A landscape with many valleys, sampled at points; each row gives a point and its height.
A ball rolls from a point to whichever of its 2 nearest points has the largest drop for the distance, and stops where none of them is lower. Distance is the straight distance between rows; heights are no part of it.
(1068) h=3.55: [148 150 138 154 129 158 135  89 107 168 104 111 156 148 140 192 128 113
 175 159 168 105 143 132]
(954) h=4.05: [131  99 171 111 177 142 115 155 113 133 164  88  89  87 134  82 157  70
  81 110 165 146 155 160]
(514) h=3.59: [141 155 157 114 148 133 130 124 103 156 158 134  92 114  98 121 105 137
 138 150 165 143 152 143]
(385) h=6.45: [106  72 154 120 129 120 151 139 164 106 126 120  98  54 166 158 156 100
 143 149 120 117 102 126]
(710) h=4.45: [102 141 160 172 143 139 128 107 140 133 103  78 134 135 141 161 134 130
 140 141 133 123 102 148]
(577) h=5.00: [121 143 112 119 152 126 135 146  93 118 135  84 115 142 133  44 122 101
 167 117 167 171 137  89]
(785) h=7.28: [126 145 115  74 125 137 147  97  98  44 183 160  86 155  85 143 116 175
 110 100 144 120 111 129]
(80) h=3.96: [100 158  77 179 145  92 165 128 112 112 115 140 130 137 175  71  95  93
 134 148 139 168 114 123]
(989) h=2.71: [122 103 116 196 106  92 114 140 175 102  75 172 122 120 129 129 108  86
 181 180 158  97 136 152]
(542) h=5.15: [101 142 158  95 124 137 127 146 131 124  87  81 137 204 130 121  85 148
 157 146 103 114 106 127]
(438) h=5.01: [152 184 135 107 135 135 147 130  91 168 135  85 164 120 158 110 112 118
 154 150 152 151 119  91]
(1011) h=4.36: [110 137 143 111 165 132 138 140  74  94 157  95 104 116 156  95 142  90
  93 108 189 167 138 145]
(645) h=6.15: [137  87 134  96 123 103 144 102 135  91 152 129  84  81 161 115 144  64
 130 167 175 127  79 136]
(241) h=3.63: [145 166 164 135 159 109 123 146 155 127 166 125  84 141  57 141 106 140
 107 167 107 100 117 170]
(249) h=6.27: [111 127 111 135 167 170 146  99 114 128 118  92 196 167 141 156 164 145
 189 108 113 115 146  85]
(1004) h=5.46: [194 138 142  90  94 130 109  94 112 118 124  78 180  95 145 165 123 128
 207 153 135 146 120 121]
(930) h=6.42: [129 169 114 117  87 126 112  55 133 127 139 141 110 169  99 161 125 162
 166 106 136 118 112 138]
(607) h=7.78: [151 143 111  64  73 146  51 111 155 152 133 142  88 151  82 134 125 149
  90 101 102 143 126 121]
(984) h=2.22: [116 152 120 151 129 141  90 155 145 141 135 119 131 110 129 139 135 103
  54 108 119 140 198 154]
(485) h=5.68: [ 99  84 127 137 195 157 134 113 116 121  93 107 133 161  69 117 149 122
 162  54 142 102 197 116]
(468) h=7.52: [149  95 138 105 115 121 105 139 152 136 144 120  88 130  86 112 168 154
 116  99 111 131 108  98]
(752) h=5.17: [ 87 103 174 145 161 148 140 101 103 136 109 164 123 162  84  83 154 185
  76  60 103  98 146  99]
(177) h=2.80: [118  98 143  91 141 143  99 174 166 153 112 130 114  97  87 138 160 122
  84  96 100 113 187 148]
(830) h=4.04: [148  93 151 140 143  86 123 177 167 120 106 135 130 115 119 107  99 108
 172 224 106 100 116 141]
(518) h=3.36: [108 189 104 140 126 106 139 121 135 111 137  84 112 126 172  60  76 103
 147 174 114 166 113 107]
(426) h=3.67: [133 125 178  95 182 158 101 148  93 168 151 102 117 119 116 105 169 122
  57 124 137 149 150 155]
(257) h=6.61: [144 157 110 130  93 128 100  60 142 176 126 134 102 160 104  90 137 152
 154 121 164 130 137 128]
(877) h=4.64: [180 101 139 113 138 104 111 164 167 153  77 129 150 112 108 138 112 156
 184 196  84 112 134 132]
(739) h=6.76: [109 180 148 143 137 142 110  68  95 170 125 120 103 164 117  73 153 144
 131 123 155 154 110 108]
(771) h=1.84: [125  89  98 163 154 136 154 135 105 109 130 189 105 100 131 139 166 127
 149 159 173 126 161 147]
(1037) h=6.38: [113 111 108 135 141 109 128 113 133  99 167 146  96 108 125 122 154 110
 125 135 142 139  82 128]
(231) h=8.23: [155  87 115  68  64 134 145 139 127 171 129 145 175 107 170 131 133 136
 136 101 117 166  94  81]
(715) h=7.23: [142 165  92  81 103 114 135 118  97  81 176 146 104 167 118 133  84 144
 117 120 168 154 107 124]
(238) h=6.93: [105 132 110 165 118 134 139 139  99  58 150 192 109 107 132 139 179 153
  63  73 115 115 152 141]
(999) h=3.34: [177  83 130  82 126 139  77 200 153 157 125 151 117 103 103 112 120 105
 119 100 125 112 193 141]
(1048) h=4.25: [150 139 100 131  56 105 134 146 160 139 108 154 160 154 152 147 111 142
 142 115 110 124 121 133]
(1009) h=1.02: [149  99 114 169 119 133 159 129  89 138 104 193 155  84 166 181 161 118
 128 153 178 118 149 152]
(33) h=6.60: [113 160 108 156 122 108 131 133 151  65 178 147 105 138 121 119 122 130
 103 112 118 128  98 148]
(1018) h=4.85: [121 141 119 131  58 120 136 119 150 142 116 171 181 149 111 182 102 169
 120  89 124 140  94 161]
(1026) h=6.65: [124  70 153 134 144 133 141 146 125  81 149 169 116  62 145 178 189 131
 107 123 125 120 121 127]
(498) h=4.93: [ 90 143 159 152 134 137 136 111 144 155 121 155  89 175  79  61 116 182
  61  64 110 105 115 114]
(859) h=3.31: [143 173  79 121  79  96 144 123 115 135 107 138 169 139 181 114  85 117
 158 149 102 158 108 116]
(726) h=6.12: [127 151 122 116  89 139 118 117 139 122 120 113 129 160 111 127 109 141
 195  81 113 100 123 114]
(324) h=7.14: [ 76 131 135 118 150 142 161 106  97  53 163 166  88 164  97 118 123 172
  57  91 141 101 124 124]
(850) h=7.03: [ 74 111 115 153 115 124 157 107 109  67 171 203  64 137 115 127 152 130
  84  87 138 113 106 150]
(861) h=5.13: [151 126 151 180 146 123  97 142 176 176  77 119 176 107 115 151 133 150
 182 188  80 103 127 145]
(455) h=5.69: [168 159 167 131 154 144 133 129  80 146 143  57 157 128 163 130 108 118
 193 152 148  85 139  71]
(779) h=5.88: [125 112 106 153 111  73 149 122 156  93 145 163  82  84 189 114 121  59
 128 166 134 133  66 136]
(469) h=1.46: [110 186 134 138 137 169 105 149 155 124 146 117 121 112 124 150 143 135
  56  75  81  88 191 128]
(437) h=3.79: [122 132 114  92 127 123 131 189 148 157  81 100 151 147 159 104  50  84
 135 174 148 133 166 119]
(537) h=7.15: [118 104 134 102 114 125 110 115 124 129 141 128 151 165 102 141 128 195
  82  92 125 150  66 137]
(79) h=6.82: [144 181  99 140 103  71 117 164 142 103 204 158 115 103 132 110 136 140
  83 115 126 159  84 130]
(382) h=4.96: [199 112 105 124  94 115 127 104 120 129  87 138 174  89 149 154 112 128
 213 178 127 145 117 115]
(597) h=6.94: [105 137 149 102 137 133 120  93  98 139 144 119 122 168  98 102 148 193
 128 122 129 163  85 120]
(827) h=5.91: [166 108 121  95 123 155 124 134 126 116 129  66 173  85 155 195 135 112
 159 146 135 127 146 118]
(90) h=5.53: [ 84 110 139 129 153 168 128 121 130 131  90 135 100 186  65  80 132 136
 134  35 141  81 198  91]
(595) h=3.15: [139 131 185 105 148 171  92 154 119 165 133 104 163 152  88 133 148 126
  30  91 110 125 174 170]
(955) h=4.94: [ 96 130 175 139 163 153 146 140 140 142 110  88 141 124 126 136 127 156
 174 158  89 117 119 115]
(613) h=2.05: [111  99  90 209 134  98 149 161 160  96  91 165 136 127 109 128 126 100
 171 139 121 115 167 157]
(625) h=3.35: [126 100 116 171 117  76 130 106 156 121 100 126 126 145 137 142  98  93
 160 198 152 141 109 185]
(71) h=6.56: [115 112 105 124 108  96 149 216 157 117 147 151 150 109 168 119  94 124
 101 120 107 124  92 113]
(374) h=1.52: [107  93  98 202 181 121 138 137 128 116 100 160  97 104  97 109 148  90
 142 157 146 119 183 166]
(587) h=4.42: [156  91 103 103 136 128 139 118 107 138 103 123 152 117 141 151 131 138
 173 199 159 144 148 112]
(356) h=3.12: [140 163 175 112 136 130 127 116 119 144 155 152  78 157  73 151 120 143
 102 176 168 112 120 189]
(418) h=4.69: [114 125 124 101 160 151 163 123  74 116 135 129 104 145 131  74 129 108
 139 115 191 146 165 108]
(1040) h=6.80: [112 108 166 150 121 135 130 126  93 103 139 179 132  94 141 170 206 163
  71 101 102 114 132 134]
(506) h=7.66: [166 111 119  70 101 100  66 120 166 145 166 149 105 130  83 141 154 179
  82 113 112 152  91 127]
(511) h=6.06: [142  94  83 118  87  59 149 176 159  99 142 168 168 114 192 118  89  92
 121 138  91 140  64 114]
(772) h=3.18: [106 109 169 117 161 173 105 139 137 162  85 112 105 100 107 176 164  96
  54 119  80 111 210 156]
(1019) h=3.91: [103 107 147 183 126  95 118  97 162 117 104 112 147 122 155 169 134 106
 146 158 114 152  73 188]
(1022) h=3.99: [126 123 133  89 157 155 147 100  95 149 111 115 128 136  96 116 135 154
 144 174 140 147 159 132]
(227) h=5.47: [153 111  89 167  82  61 146 126 177  84 144 155 141  85 174 117 106  55
 147 134  98 126  40 139]
(237) h=4.68: [104 154 159 140 154 137 112 124  89 179 149 150  87 161  87  50 136 167
  55 115 118 123 132 105]
(804) h=2.11: [124 128 108 150 108 155 157  83  88 158  92 162 166  84 186 217 146 108
 139 160 153 107 138 109]
(735) h=4.46: [104 118  68 161 108  86 176 111 133 119 115 141 159 123 186 111 106  66
 138 125 127 190  92 147]
(225) h=3.38: [144  88 127 185 114  97 113 165 170 118  87 130 119 111 155  98  88  63
 175 187 118  99 104 135]
(252) h=7.34: [121  98 137  69 113 156 113 138 126 108 141 119 121 151  89 136 137 179
  77  86 101 145  89  75]
(757) h=8.05: [149  89 105  60  79 148 110 126 122 160 124 141 154 116 133 150 146 157
 121  61 137 140 127 106]
(843) h=5.89: [115 126 144 124 150 142 150  88  94 144 127  77 150 116 159 122 180 149
 169 128  77 176  93  84]
(15) h=4.57: [123 144 140 110 127 123 128 177 148 123 112  90 127 161 124 119  62 113
 163 179  97 121 141 138]
(85) h=4.22: [125 199 112  86  94 131 138 129 107 126 145 103 162 126 186 129  77 116
 136 146 127 135 111 116]
(1045) h=4.41: [135 172 163 136 159 116  88 149 121 158 176 153  70 134  80  77 122 137
  66 135 132 139 143 155]
(515) h=7.02: [145 178  95 119  90  82 156 142  95  93 202 152 109 114 139 126  90 138
 103 139 139 162  62 115]
(349) h=2.87: [110 150 119 167 106 161 135  58 122 181  84 120 152 118 180 197 146  90
 142 133 141  92 148 135]
(791) h=6.21: [139 129 156 109 187 172 146 106 106 141 134  57 159 161 129 167 134 133
 183 149 130  92 160  98]
(322) h=5.36: [103 120 127 136 127 173 126  85 111 129 122 150 130 188  79  83 162 184
  99  24 129  91 168 104]
(774) h=5.71: [127 168 143 130  94 149 121 139 120 166  92  91 146 165 148 133  94 147
 176 126 103  73 126 102]
(309) h=4.10: [167 145 159 136 166 122 108 143 139 132 179 145  98 128  50 112 157 169
  66 127 110 132 117 166]
(810) h=2.91: [133 111  92 118 124 130 120 178 155 145 114 112 149 127 144 121 107  98
  96 139 133 137 169 135]
(340) h=2.47: [101 144 153 135 169 169  98 149 157 148 129 100 168 130 109 172 151 152
  32  82  98 112 160 151]
(979) h=5.49: [123 125 131 120 143 134 159 148 121 144 121  85 173 100 168 138 145 173
 143 135  91 144 121  83]
(869) h=4.95: [123 123  54 179  92  78 146 151 168 107 120 152 149  96 179  83 110  71
 147 104  96 142 101 127]
(714) h=6.23: [150  69 129 106 142 147 155 120 133  88 134 107 130  48 172 186 151  85
 145 150 151 111 139 115]
(478) h=2.70: [112 209 133 133 120 124 123 112 102 134 128  82  92 157 143  80  77 137
 175 153 116 126 124 103]
(612) h=5.90: [104  98 136 169 173 147 144 104 136 109  99 109 153 148 101 151 142 158
 160  96 130 119 159 122]
(769) h=4.17: [160 111 132 160 156 133 126 117 124 140 105 105 158 150 149 146 103  97
 166 175 170 140 160 152]
(449) h=7.90: [169 126  95  77  89 140  70 109 148 151 131 118 107 119  95 142 129 130
 130  38 132 135 141 100]

For each start below, name the point where the ball stops.
(757): (469)
(249): (356)
(861): (374)
(726): (469)
(979): (374)
(418): (469)
(843): (374)
(577): (469)
